Each row is a point on a tangle of strands that fork and nearly touch. The rows are in no order.
In the rows, zero is written as 128.
Two points are linked if the straight distance between their rows is under 98.7. Some points are linked to none.
K_467: [139 151 137 117 167 100 137 134 137  71 126 198 175 117  94 121 159  47
 125  83 122]
K_508: [121 190 141  89 121 141 180 121  96 140 146 204 126 106 107 195 151 147
 114 161 147]
K_708: [162 187 136 128 142 171 147 113 101 175 149 185 137 121 153 156 177 111
 121 105 115]
K_829: [123  94 149  90 122  75 106 146 108 144 121 198 110 126 183  96 106 126
 125 122 135]
K_621: [118  89 155 178 140 133 107 120 154  69 129  74 151 136 122 136  94  80
 122 133  94]
K_209: [140 171 148 149 165 116 137  95 124 139 154 106  45 136 167 131 162 138
 142 130 180]
K_709: [136 164 132 129  97 118 134 136  73 154 107 171 139  79 170 154 189 146
 149 122 102]
K_5: [ 70 113 161  79 113 131 143 130  57 117 153 177 131 100 160 166 108 132
 132 166 138]
K_702: [157 128 129  75  87 144 119 124  97 100  88 113 199 164 132 115 123  87
 178  83 113]
K_677: [144 168 151 157 124 137 137 113 113 148 137 205 151 100 129 133 177 100
 122  83 119]
K_63: [157 144 171 145 150 116  90  97 116 109  95 138  75 126 155 170 125 136
 132 160 167]
K_333: [ 94 129 158 106  81 149 113 100  62 126  99 167 144 102 108 163 114 168
 124 158 162]
K_310: [109 102 161 140 134  80 135 162 130  73 112 172 147  96 124 139 108  86
 130 128  61]
K_11: [170 175 131 135  99 132 150 135 124 102  83  94 172 134 121 138 148 110
 186 124  80]
K_778: [126 113 138 158 109  91 153 123 164 126 159 114 122 162 162 108 135  98
 134  66 131]
K_34: [138 111 174 103 133 133 123 118  49 109  92 133 118 102 195 152 131 112
 131 104 199]
K_855: [122 170  88 116 109 128 184 180 161 178 138  99 131 150 112  84 112 153
 150 109  56]
K_485: [104 123 101 109  99 166 129 101 127 151 151 111 127 146  83 128 142 188
 109  93 189]
K_930: [173 114 164 136  89 148  96 107  91 142  79  91 137 154 175 112 120 129
 169  86 154]
K_762: [142 112 123  95 168  92 106 138 131 120 136 216 103  93 138 137 146 113
 113 146 135]
K_458: [138 115 161 168 131 130 136 113 102 116 128  59  93 127 166 147 145 156
 157 122 135]
K_513: [172 171 108 125 156 134 127 135 162 161 116 101  66 165 116  92 137 149
 154 107 125]
K_451: [ 95 150  71 143 149 134 147 174 162 128 106  30 152 127  47  94 105 137
 115 159  81]
K_975: [120 198 152 142 128 183 193 124 118 159 164 126  99 135  66 134 112 173
 118  97 124]
K_10: [133 111 109 106  99 108 148 126 170 101 126  69 158 200 120  96 102 110
 152  85 128]
K_786: [122  94 145 109 102 119 121 124 108 136 136 122 115 145 180 137  98 140
 132 113 151]
K_891: [139 115 140 167 150 179 106 106 140 120 181 100 144 132 156 112 134  55
 136  89 119]
K_474: [119  81 153 129 122 133 112 105 138 176 190 181 137 136 143  72  84 116
  80 115 169]
K_904: [135 137 144 145 164 113 150 132 130  77 152 174 147  96 122 173 171  56
 123  94 101]
K_186: [139 150 132 166 143 191 122 106 133 122 120  90 118 122  66 134 150 159
 124 104 146]
K_271: [114 108 109 140 101  75 100 123 120 150 108 153 113 113 145 126 141 176
 110 157 135]
K_906: [137 135 101 118 146 157 130 135 165 135 123  88 103 172  60 100  95 152
 127 105 125]
K_711: [112 163 109 196 184 143 143 159 170 165 143  97  95  96  70  97 119 134
  84 154  99]
K_388: [114 160 145 140 173 129 159 122 144 145 150 108  47 171  81 121  85 164
 105 133 144]
K_251: [114 166 115 100 131 166 132 104 120 155 130 112  82 149  93 130 117 196
 131 164 170]
K_816: [125 141  89 139 111 101 157 163 185 167 141 158 135 111  94 123 132 156
  97 151 105]
K_319: [119  93 149 136 133  68 115 139 144  67  77 172 134 114  83 140 124 114
 112 106 141]
K_130: [117 149 164 112 136 113 193 135 138 144 175 131  70 176 161 146  87 150
 139 122 107]
K_968: [103  63 156  66 104  98 131 159 110  96 103 169 153 137 125 112  80 124
 120  64 152]
K_606: [110 117 147 160  85  48 174 130 165 126 124 138 131 170 139 116 124 126
 127  82 103]
K_182: [125  86 140 144 123 161  85 110  91  85 111 105 165  90 139 146 144  94
 140  97 140]
K_362: [102  57 123 119 121 148  94 129 135 107 143 138 165 125  98 121  93 111
  95 116 152]
K_23: [ 79 139 133 124 113  96 160 119 117 144 177 161  99 122 155 155 124 153
 117 180 134]
K_46: [138 119 144 163 120  81 112 123 183 105  98 142 136 164  95 108 103 103
 106 124 119]
K_29: [126 135 164 112 129 122 122 131  82 133 120 215 152 106 146 108 154 108
 126  74 127]
K_577: [110 121 149 112 129  67 145 117 128  94 124 194 108 116  97 183 139 141
  96 114 171]
K_343: [159 136 118 102 146 140 111 132 138 117 119 208 173 116  80 106 146  74
 121 112 116]
K_649: [150 166  72 149 130 119 112 124 163 109 108  74 140 132 109  96 160 122
 160 152 110]
K_532: [114 139 157  93 115 161 151  87  76 120 102  86 100 145 134 173 133 164
 159 173 224]
K_733: [129 189 157 178 119 180 144 109 115 168 145 134 108 116 108 125 137 165
 123 124 126]
K_456: [162  74 104 101 148 111  86 128 169 152 162 161 129 142 158  62 107  80
 117 128 145]
K_366: [125 139 138 131 132 184 154 130 135 142 182 129 120 138 124 145 111 132
 128 111 104]
K_156: [107 131  73 121 129 154 138 156 177 124 142  73 170 151  51  96  93 126
 113 153  89]
K_278: [143 170  76 119 118 140 138 138 116 105 101 132 196  74  94 163 202 108
 145 120 118]
K_277: [148 131 103 111 148 123 105 125 118  73 143 110 174 120 161 129 150  44
 163 123 100]
K_851: [103  50 122 139 138 120 118 140 152 108 138  63 109 146 159 134  86 125
  88 120 178]
K_784: [151 175 139 155 155 152 145  85  88 137 132 120 111 105 143 178 220 145
 131 119 167]
K_986: [131 134 147  79 121 132 163 120 124 144 163 172 121 162 144 158 120 118
 121  79 153]
K_453: [ 70 109 143 108  89 106 122 103  97 162 139 137  93 149 199 115  94 132
 130 187 185]
K_491: [116  88 148 140  89 110  85 142 104 164  82 158 150 136 152  90  81 150
 113 162  87]
K_55: [105 113 175  83 128 136 136 134  68 132 161 193 129 116 185 127  99 105
 129 113 133]
K_726: [138 114  93 108 138 165  93 124 101 102 111 152 162  81  96 167 176 125
 121 116 150]
K_198: [121  94  76 149 178 119  97 128 183 136 143  74  79 154 103  89 138 138
 102 134 164]
K_624: [129  97 147 166 133 145 108 119 166 118 164  83 141 161 159  78  88  65
 126  94 128]
K_949: [158 152 149 178 100 125 148 123 119 108 100  58 149 135 152 111 155 116
 193 120  80]
K_837: [107 157 141 102 136 165 143  86  97 146 131  80  71 156 115 125 123 162
 157 164 216]
K_123: [ 97 123 152 154 107 117 138 137 105  81 112 179 185  75  83 145 154 108
 123  99  95]
K_91: [172 154  93 115 140 153 139 114 161 111 108  94 130 149  69 143 179 138
 146  88 158]
K_540: [111 113  94 125 102 113 185 144 133 116 132  54 139 147 107 132 148 163
 168  92 101]
K_664: [154 134 146 115 164 162  73  93 131 143 148 153  85 131 151 124 105 116
 100 158 210]
K_703: [141  84 116 125 116 122 109 118 169 173 163 161 146 162 124  67  99 116
 105 121 134]
K_731: [104 113  97 142 166 110 141 132 171 125 162  94  89 140  79 130 139 160
  90 129 147]
K_735: [114 168 119 149 117 116 186 140 133 168 173 118  93 125 139 129 162 164
 141 103 105]
K_37: [116 168 119 159 110  94 186 140 159 120 142  68 147 177 108  82 125 109
 157  95  75]
K_605: [145 172  74 152 150 114 131 168 193 170 116 132 104  97  84 115 150 162
 106 166 127]
K_705: [108 137 151 197 133 118 107 125 133 159 125 145 107  93 130 125 127 153
  80 196 108]
K_433: [141  84  64 130 161  99  80 129 188 125 132  99 112 135 130 100 147 118
 111 164 154]
K_720: [143 172 137 102 129 114 183 122 124 121 127 173 113 125 108 209 164 154
 125 121 144]
K_113: [118 133 147 113  88 165  97  84  61 157 107 112 125 124 163 133 132 170
 152 151 180]
K_60: [176 182 130 128 163 144 189 132 122 133 124 110  98 130 108 175 188 155
 152 107 129]
K_447: [138 151 138 192 156 133 146 129 146 106 130  92  93  97 119 165 161 141
 133 145  99]
K_539: [123  84  96 174 161 124  79 127 180 115 128 103 135 114 102 109 133 113
  88 179 121]
K_151: [150 154 159 104 159 146  91  79 105 121 108 154  80 127 148 162 129 115
 119 170 215]
K_56: [159 164 176 185 155 145 141  98 113 115 131 108  81 107 120 168 172 143
 137 130 142]
K_752: [144 104 117 130 113 183 104 112 107 108 113  76 166 122 125 149 142 128
 161 108 124]
K_38: [141  90 118  84 197 103 107 158 138  79 138 197 134  97 120 132 144  65
 120 125 121]
K_2: [106 154 106 118 112 108 128 137 144 189 105 155 103 125 108 125 110 203
  92 209 134]
K_887: [ 90 119 143 102 124 189 153 105  81 123 167  68 118 129 133 160 115 171
 150 144 168]
K_754: [125  84 114 134 153 124 101 137 132  87 156 104 135 107 176 146 140  72
 148 133  98]
K_161: [130 104  97 105 136 138 126 139 170 115 112  45 126 196  89  93  91 140
 147 106 128]
K_937: [173 147 141 141 147 156 131  91 104 146 128  87 106 139 167 127 187 125
 155  81 188]
K_507: [ 84  67 141  94 123  86 116 133 108 140 151 147 105 124 199 116  74 126
  97 186 172]
K_912: [159 162  87  82 125 169 132 152 134  94 107 123 194 114  89 158 132  93
 146 139  86]
K_821: [150 146 136 123 119 151 134 153 113 119 112 143 138  94 145 169 133 129
 151 143  68]
K_974: [122 140 110 121 106 156 156 145 142 165 177 166 154 112 126 128 131 131
 121 118  86]
K_108: [113  91 157 161 136 107 136 146 142  72 130 119 140 121 138 164  95  88
 132 136  63]
K_545: [ 88 137 143 133  81 164 112  98  80 156 117 134 124 125 128 136 112 186
 129 182 154]
K_604: [116 111 148 171 117  75  95 114 145  73  80 158 166 119  76 103 127  89
 112 118 125]
K_48: [106  73 119 121 144 121 140 138 148 102 195  97 102 120 177 145 116 108
  93 112 185]
K_927: [126  95 127 136 121  97 107 157 158 127  92 132 163 136 118  98  79 101
 107 177  58]
K_22: [139 113 115 107 182 144 106 114  81  86 101 150 150  83 137 180 194  99
 119  98 171]
K_317: [146 192 126 196 153 112 164 160 149 156  71  65  82 116  57 107 114 157
 133 131  91]
K_122: [ 95 129 130  89 124 193 127  94 103 118 162 149 135 116  85 183 114 155
 105 161 175]
K_966: [120 142 141 133 131 114 185 150 148 171 164 111  83 188 149  98  96 154
 139  93  81]
K_950: [ 91  93 111 109 117  68 119 147 105  76 127 136 183 100 156  78 167  70
 156  84 133]
K_546: [117 128 132 134 145 195 137 117 105 131 152  70 105 122  89 149 123 177
 136 130 137]
K_899: [114 129 127 112 134 117 135 136 158 159 132 148  90 161  98 133  85 183
  86 175 135]
K_444: [147 118 106 115 153 131 105 148 177 174 111 126  92 168 100  90  91 171
  99 182 113]
K_385: [130 102 112 109 133 175 101 114 128 114 136 145 140 110  76 172 136 145
 103 125 161]
K_168: [133 112  89  86 128 128 157 158 177 114 156 124 130 159 114 147 116 125
 142 119  93]
K_247: [172 120 121  72 141 132 109 134 105 153 120 165 131 151 197 115 141  88
 141  77 146]
K_323: [139 144 136 138 140 157 178 143 141 124 162  85 118 149 131 132 133 121
 163  88  76]
K_241: [135 111 136 111 130 148 113 133  75 120 128 133 135  92 181 164 146 122
 162 126  99]
K_469: [152 131 147 166 128 190  97 126 142 123 100 100 140 135 103 124  88 125
 133 147  82]
K_253: [167  97 135 114 110 120 132 133 132 130 108  54 101 177 203 105 110 125
 169  84 150]
K_503: [117 131 140 186 145 138  98 105  91 128 152 118 107  72 182 153 170 135
 130 165 123]
K_632: [139 138 119  98  91 126 139 122 129  75 128  80 203 181 130 109  95  94
 168  97  99]
K_172: [114 108 134 152 132 108 122 164 180 155  83 108 146 156  85 109  94 131
  69 189  67]
K_964: [154 175  67 117 142 147 122 149 148 163 122 121  91  98 113 135 170 180
 135 157 132]
K_178: [146 166  93  93 109 116 137 151 170  93 155 102 193 166 100  96  80  99
 135 159  75]
K_488: [ 70 150 151 143 126 103 163  95 119 148 161 119  77 145 153 136 124 151
 134 173 177]
K_527: [110 115 116  98  84 149 137 102 105 153 155 126 155 138 136 130 147 155
 126  62 183]
K_373: [127 201 130 196 162 118 152 177 191 168  93 104 103  89  80 119 114 141
 109 156  89]
K_801: [116 146 180  67 131 138 174 111  86 136 170 195 125 149 171 160 104  94
 124 103 171]
K_756: [105 146 128 158  94 139 153 143 133 126 132 177 178  64  68 162 149 137
 100 114 104]
K_342: [138 188 125 159  89 134 147 119 136 105 113 137 201 115  75 129 160  92
 143  97 101]
K_482: [150 116 110 122 109  93 108 139 172 130  90 162 149 151  92  98  96 120
 115 153 101]
K_144: [138  77 154 140  90 118  80 119 104 109  56  93 133 132 167 113 101 135
 145 104 157]
K_383: [112 129 121 136 156 157 138 151 131 149 120  78  83 140  97 131  84 180
 109 166  90]
K_692: [173 166 174 133 155 113 199 121 132 113 140 125  87 149 146 193 164 130
 151  94 124]
K_658: [142 112 142  84 103 140 128 133 123 148 135 175 148 158 132 122  97 116
 134  78 117]
K_951: [162 120 103 130 127 128  77 123 168 183 112 163 112 145 115  85 113 156
 103 164 134]
K_562: [119  75 160 126  95 113  76 135  89 117  60 138 147 132 151 109  73 140
 139 123 111]
K_210: [109  74 117 108 120 137  77 131  62  92  81 124 162  73 147 134 159 130
 151 103 147]
K_977: [162 138 105 131 105 105  91 134 154 132  79 117 143 170 155  81 114 113
 163 142  86]
K_78: [123 108 104 175 145 138  95 134 135 124 152 113 127  88 166 129 160 108
 134 149  90]
K_47: [ 81 120 124 142 152 146 128 140 108 185 137  69  92 149 132  97  97 177
  94 178  93]
K_750: [129 107 129 132 133 122 158 126 153 117 180  85 101 150 163 129 136 108
 124  65 174]
K_969: [155 130 170 146 120 135 124  96  77 124 112 112 124 116 177 151 172 124
 143  87 179]
K_921: [109  97 145 116 104 157  79 111  44 117  90 143 151  78 139 151 145 165
 139 131 151]
K_618: [141 144  97  82 132 101 112 136 124 164 147 203 101 100 162 132 150 143
 123 178 139]
K_421: [115 119  95 180 161 122 125 143 162 112 170  62 126 113 158 100 150  91
 142 160  70]
K_493: [162 118 115 119 151  85  67 140 142  96  95 150 133 123 159  88 127  67
 153 152 104]
K_769: [107 115 103 184 177 126 119 143 185 144 135  85 120 131  74  92 131 126
  71 173  98]
K_976: [172 181  60 129 117 140 101 124 162 136  87 108 146 118  88 108 188 135
 151 140 136]
K_192: [ 80  86 161  79  97  93 132 145  76  99  89 177 140 109 134 132 111 160
 128  90 157]
K_749: [133 182 133 116 140 187 154  86 116 153 166 166 123 134  83 160 162 147
  97 108 184]
K_340: [131 114 106  79 113 145 138 118  88 144 138 169 173 124 125 144 168 120
 123  63 158]
K_767: [123 150  98 127 151 142 160 137 185 132 159 130 103 133  50 143 144 161
  95 115 143]
K_619: [149 121  86 133 159 142 117 168 193 135 144 122 145 119 106 105  89 103
 112 198  65]
K_146: [127 112 140 141 151 168 150 122 131 126 197  76 117 139 181 123 141  89
 146  68 134]
K_870: [136 133 125 150 145 172 130 148 139 121  88  59 118 143  82 125  85 155
 139 150  77]
K_432: [ 93  65 109 130 100 142 100 137 116 103 117 118 181 106 105 129  99 122
 123 136  95]
K_261: [119 133 172 164 127 163 111  84  63 127 142 123 126  85 179 163 164 127
 135 130 150]
K_54: [133 103  97  61 149 141 157 159 169 123 149  96  90 176 108 154  88 167
 135 122 113]
K_690: [113 162 117 171  89 113 127 124 137  95 134 127 206 105  93  96 127  83
 130 133  87]
K_729: [177 144 108 118 141 142  91 118 173 152 124 139 103 162 119  97 130 121
 129 121 143]
K_758: [156 171 117  99  93 122 120 118  94  74  79 112 211 132 110 124 137  98
 175 121  93]
K_299: [138 113 157 144 150 116 120 132 153 119 141 170 106 124 135 148 101 111
 104 141 105]
K_992: [136 114 164  95 140 104 143 125 130 111 153 165  84 143 180 142  85  96
  94 113 199]
K_348: [103  91 115 162 122  96 103 127 152 152 108 115 123 140 114 115 136 166
  84 152 135]
K_707: [129 163  71 101 101 167 139 158 164 136 152  94 195 136  96  87 102 112
 149 147  77]
K_979: [164 176 128 157 137 141 186 146 129 126 108  65 109 126  80 138 168 152
 180 102 104]
K_603: [ 88 125 111 143  97 140 152 138 134 170 128 107 128 146  82 117 112 199
  99 135 118]
K_115: [ 90 157 149 112 106 134 170 122  88 133 164 169 123  92 143 186 140 155
 124 170 120]
K_591: [138 168 102  89 128 156 150 124 116 156 139 117  94 129 119 162 153 181
 139 141 141]
K_982: [162 135 125 160 125 174  74 143 152 141  97 143 164 110 101  94  85 101
 124 181  74]
K_233: [112 117 177 148  98  96 119 116  94 120 110 181 140 112 134 128 133 126
 123  83 135]
K_602: [128 141 143 119 116  88 180 122 157 113 129 160 104 150  82 183 131 172
 105 108 150]
K_61: [ 83 138 160 102  93 144 139  86  86 150 140 144 102 141 187 120 104  95
 145 163 215]
K_667: [151 132  80  61 113 129 121 135 106 131  87 175 178 128 109 139 176 123
 146  87 132]
K_859: [135  86 156 108 127 147 112 120 116 165 182 212 154 112 146  72  94 103
 108 114 122]
K_41: [133 107 127 111  98  91 129 142 164 127 116 203 164 145  74  99 101 117
 108 101 118]
K_160: [124 147 181 205 116 178 134 109 106 137 141 112 123 109 127 139 126 147
 124 127  97]
K_249: [111 104 110 117 112 133 144 174 145 145 127 118 145 126 136 146  82 155
 123 167  46]
K_21: [ 93 108 139 149  92 118 136 129 126 116 138 181 159  99  72 162 119 156
  83 120 126]
K_863: [118 113  95 110 116 121 167 164 176 137 187 156 155 132 116 120 112 109
 128 129  75]
K_892: [155 142 141 117 159 161 106 118 123 146 158 139  82 126 169 149 120 129
 135 164 121]
K_365: [141 113 143  85 153 128 102 139 110 117 100 211 156 116 120  89 149  91
 121  82 156]
K_434: [140 157 158 145 132 117 102 103 119 117  99 177  94 101 112 171 138 152
 107 166 156]
K_206: [106  88 147  93 140  50 121 143 117 124 138 174  86 118 201 133 102 126
 112 162 143]
K_100: [136  98 116  94 116 121 144 130 126  89 118 124 148 135 112 184 145 123
 141  84 136]
K_751: [152 107 113 141 122  77  84 145 148 147  99 150 125 134 181  75 120  98
 141 163  72]
K_440: [ 94  66 137 101 109  71 122 153 115  89 111 156 163 117 142  79 121  97
 133  79 141]
K_745: [ 96  97 172 177  82  64 149 119 116 126 118 134 136 138 151 132 123 133
 119  82 123]
K_601: [127  94 107  83 139  95 115 142  95  63  96 113 174 114 162 117 163  68
 165  76 145]
K_898: [152 153 127 149 144 135 108 127 126 103  92 151 121  79 105 187 164 140
 119 152 125]
K_85: [137 112  99 142 140 175  99 147 177 130 128 131 172 105  71 114  91 117
  99 184  91]
K_376: [146 162  90 124  92 125 113 166 153 122  67 115 182  93 100 126 126 134
 156 165  82]
K_104: [126 186 109 143 112 113 187 172 156 132 107  59 144 156  87  97  98 140
 164 122  60]
K_427: [141 178 157 127 157 121 149  76  75 138 124 166 113 120 169 175 192 119
 129 119 199]
K_623: [150 153 142 160 127 157 127 120 157 130  92 102 109 159  62 119 114 167
 126 106 134]
K_276: [120  65 145  80 123 109 119 148 119 158 161 190 139 130 173  79  80 113
 120 115 116]
K_26: [150 178 113 154 124 144 119 152 140 110  87 156 170  52  84 167 171 110
 126 138 105]
K_145: [ 99  85 147 186 140 148 113 116 160 103 141  48 147 169 114  99  84  95
 106 110 120]
K_294: [144 166 122 117 115  81 107 109  94  58 131 105 190 136 165  90 135  62
 166 117  95]
K_105: [114 143 122 201 167 109 154 155 159 112 129  64  95 112 135 130 142 121
 140 157  60]
K_514: [115 117 163 165 126 141 116 112  94  70 118 142 183  89 104 144 155  68
 130  80 119]
K_392: [ 79  49 124 130 134  80 130 152 117  75 139 127 136  89 150 170 122 116
 114 122 127]
K_590: [131  76 163 143 135 115 140 124 133  87 104  53  87 140 154 158  83 140
 104 120 203]
K_634: [135 116 132 115 123  96  80 121 132  57  88 116 181 143 120  90  82  73
 141 135 117]
K_685: [103  97 124 110 134 181  98  97 100 144 187 150 137 101 127 136 120 134
  98 158 179]
K_862: [172  94  99  79 128 103 106 141 149 143 147 152 126 150 190  82 128  67
 137  88 153]
K_511: [193 128 118  56 155 143  85 129 134 145 106 171 113 165 158 131 116 100
 136 109 154]
K_228: [116 121 142 117 116 108 124 121 134 170 141 124  92 168 175 107  90 163
 126 145 132]
K_980: [102 130 112 136  99  57 168 145 165 158 157 191 130 120 111 131 140 157
  87 131 114]
K_74: [145 156 124 143 150 136 166 102 108 116 129 147 178 118 120 174 214  77
 128  54 141]
K_143: [109  59 111  76  81  91 129 151 144 122 107 129 156 169 129 120  78 131
 131  86 133]
K_448: [105 105 116 116 134 114 102 110  87 153 178 187 133  76 171 107 180 115
 105 123 175]
K_361: [149 157 117 170 117 175 117 107 130 126 116  98 155 120  97 127 170 120
 147 105 126]
K_610: [ 86 115 141 131 128 109 124 129 119 205 136 100  90 177 163  72  90 174
  92 181 111]
K_424: [128 119 118 155 107 110  87 154 115 167 101 180 147  65 134  97 128 143
 112 180  84]
K_194: [ 83 178 124 129 120 118 152 130 114 186 125 121  78 138 133 112 119 188
 124 200 134]
K_6: [105 159 144  77 124 129 138  98  97 152 136 173  86 140 174 143 127 110
 155 189 190]
K_615: [123 165 155 173 138 109 133 115 138 159 120 133  70 134 139 127 119 174
 108 180 126]
K_504: [ 64  50 126 106 116  88 126 139  98 108 151 114 116 107 175 156  98 140
  99 148 167]
K_202: [120 112 129 106 108  97 156 131 155 147 169 212 138 140  98 131 117 136
  92 104 138]
K_464: [175 138 123  91 148 188 123 145 108 106  99 142 162 121 122 183 130 106
 153 131  78]
K_587: [157 170 127 144 103 160 144 113 139 131 101 149 168 119  69 152 175 129
 125  88 135]
K_28: [ 51 145 162 186 119 105 167  99 103 154 150  82  92 132 135 126 137 179
 107 169 140]
K_800: [154 163 144 162 130 150 179 155 120 128 125  68 117 124 157 136 145 132
 190 117  47]
K_697: [163  98 116  89 127  95 122 141 148 109  99  98 113 166 181 134 115 110
 170 107 122]
K_171: [148 109 102 110 162  90 103 153 157  77 129 156 142  98 123 124 128  72
 138 162  91]
K_696: [145 157 108 124 153 172 167 118 104 141 154 139 161 113 138 179 197 101
 134  85 110]
K_148: [140 122 122 117 124  62 124 131 153  87  76 168 111 112  85 176 157 155
 113 125 142]
K_405: [144 107 130 102 175 156  66 102 105 144 170 182 116  93 161 110 137  95
  96 146 196]
K_666: [124 186 146 104 153 139 159  92  93 141 152 155  87 130 164 177 165 123
 146 168 173]
K_459: [100 154 132 133 157 138 134 104 104 142 167  90  55 127 179 134 145 142
 148 183 172]
K_402: [170 121  86  98 126 120  75 121 171 123 108 105 139 177 132  76 113  99
 152 129 136]
K_375: [122 162 118 172  87  72 155 141 150  94 103 112 171 116 113 126 141 108
 151 131  73]
K_106: [103  45 132 130 131 134  98 128 149 137 151 111 138 142 135 108  75 118
  66 128 176]
K_748: [132 116 142 125  85 142  98 128 121 161 115 173 147 137 127 109  94 144
 124 121 107]
K_571: [114 114 146  99  90 129 120 108  65 143 122 106 110 130 207 145 116 160
 169 151 159]
K_915: [112 146 150 171 110 102 100 121  99 174 127 199 123  75 146 106 128 152
 107 190 115]
K_484: [109 143 166 106 147 111 179 121 146 137 157 109  55 189 126 142  75 161
 121 130 159]
K_129: [103 113 132 175 117  99 111 142 160 159  67  83 132 161  98  97 126 157
  85 160  93]
K_81: [121 143 105 133 112 137 159 153 147 199 170 115 118 164 148  63 111 148
 147 112  69]
K_436: [172 154  78  89 109 134 115 125 135 144  75 145 140 127 114 144 182 152
 147 112 136]
K_579: [141  93 165 140 134 124 131 115 108  88 105  57  97 124 155 182 132 163
 145 138 182]
K_393: [146 136 125 171 131 140 117 108 121 136 134  68 109 129 168 109 174 127
 165  98 128]
K_845: [154 166 116 151 132 140 176 141  93 161 121  52  92 135  94  91 142 160
 186  88  94]
K_326: [130 110  79  86 110  77 101 154 119 150 111 180 122 104 150 111 157 157
 132 144 118]
K_637: [140 121 148 130 198 127 121 119 100  83 142 181 135  84 136 183 172  65
 103  90 148]
K_911: [130  99 179 179 131 118  96 108 139 141 119 101  89 155 185  91  82 118
  90 120 169]
K_799: [124 155  77 151 150 112 116 148 166 114  99  42 137 156  93  75 117 126
 132 170  83]
K_641: [153 161 102 154 147 145 128 137 137 147 105  54  92 157 123  70 131 134
 172 111  88]
K_116: [ 83 138 159 192 125 159 146 108  89 143 157  81 107 102 139 142 133 176
 130 155 112]
K_45: [143  73 114  57 115 100 109 159 135  89  85 127 139 155 158 127  83  96
 153 101 127]
K_114: [127 161 157 165 172 129 152  91 132 127 152  99  46 142 100 129 129 156
 123 121 179]
K_625: [113  87 155  98 131 142 113 136  53 105 136 123 123  91 218 148 117 107
 144 120 147]
K_312: [106 148 108 108 120 155 178 117 137 140 168 118 111 142  58 153 152 189
 114  95 166]
K_437: [133 175 120 124 140 175 149 118 164 157 179 171 106 130  61 135 133 155
  84 129 155]
K_858: [130 154 117 144  82  61 127 122 127  93 102 109 180 146 145  92 133  94
 165 122  87]
K_166: [154 131  95 109 137 148 106 148 168  99 151 117 180 139 112  90  73  79
 134 182  63]
K_792: [164 114 128 127 119 147  86 114 127 147 100  78 102 164 178  94 119 136
 151 106 162]
K_380: [108 120 151 102 154 172  85  92  64 133 155 192 134  81 134 133 135 108
  98 154 201]

A fork is a point with three links, a tip a point with one. Leave the first point through the second and follow the links. Name the first fork or tip that comes.
K_434 / K_63 -> K_29
K_383 / K_870 -> K_767
K_436 / K_976 -> K_182
K_623 / K_906 -> K_54

A fork is a point with three links. Follow the links from the first point to the second and name the forks in between, in order.
K_202 / K_950 -> K_482, K_115, K_968
K_621 / K_56 -> K_750, K_851, K_969, K_78
K_649 / K_10 -> K_182, K_361, K_186
K_507 / K_21 -> K_78, K_361, K_182
K_104 / K_28 -> K_488
K_696 / K_624 -> K_29, K_750
K_493 / K_5 -> K_482, K_115
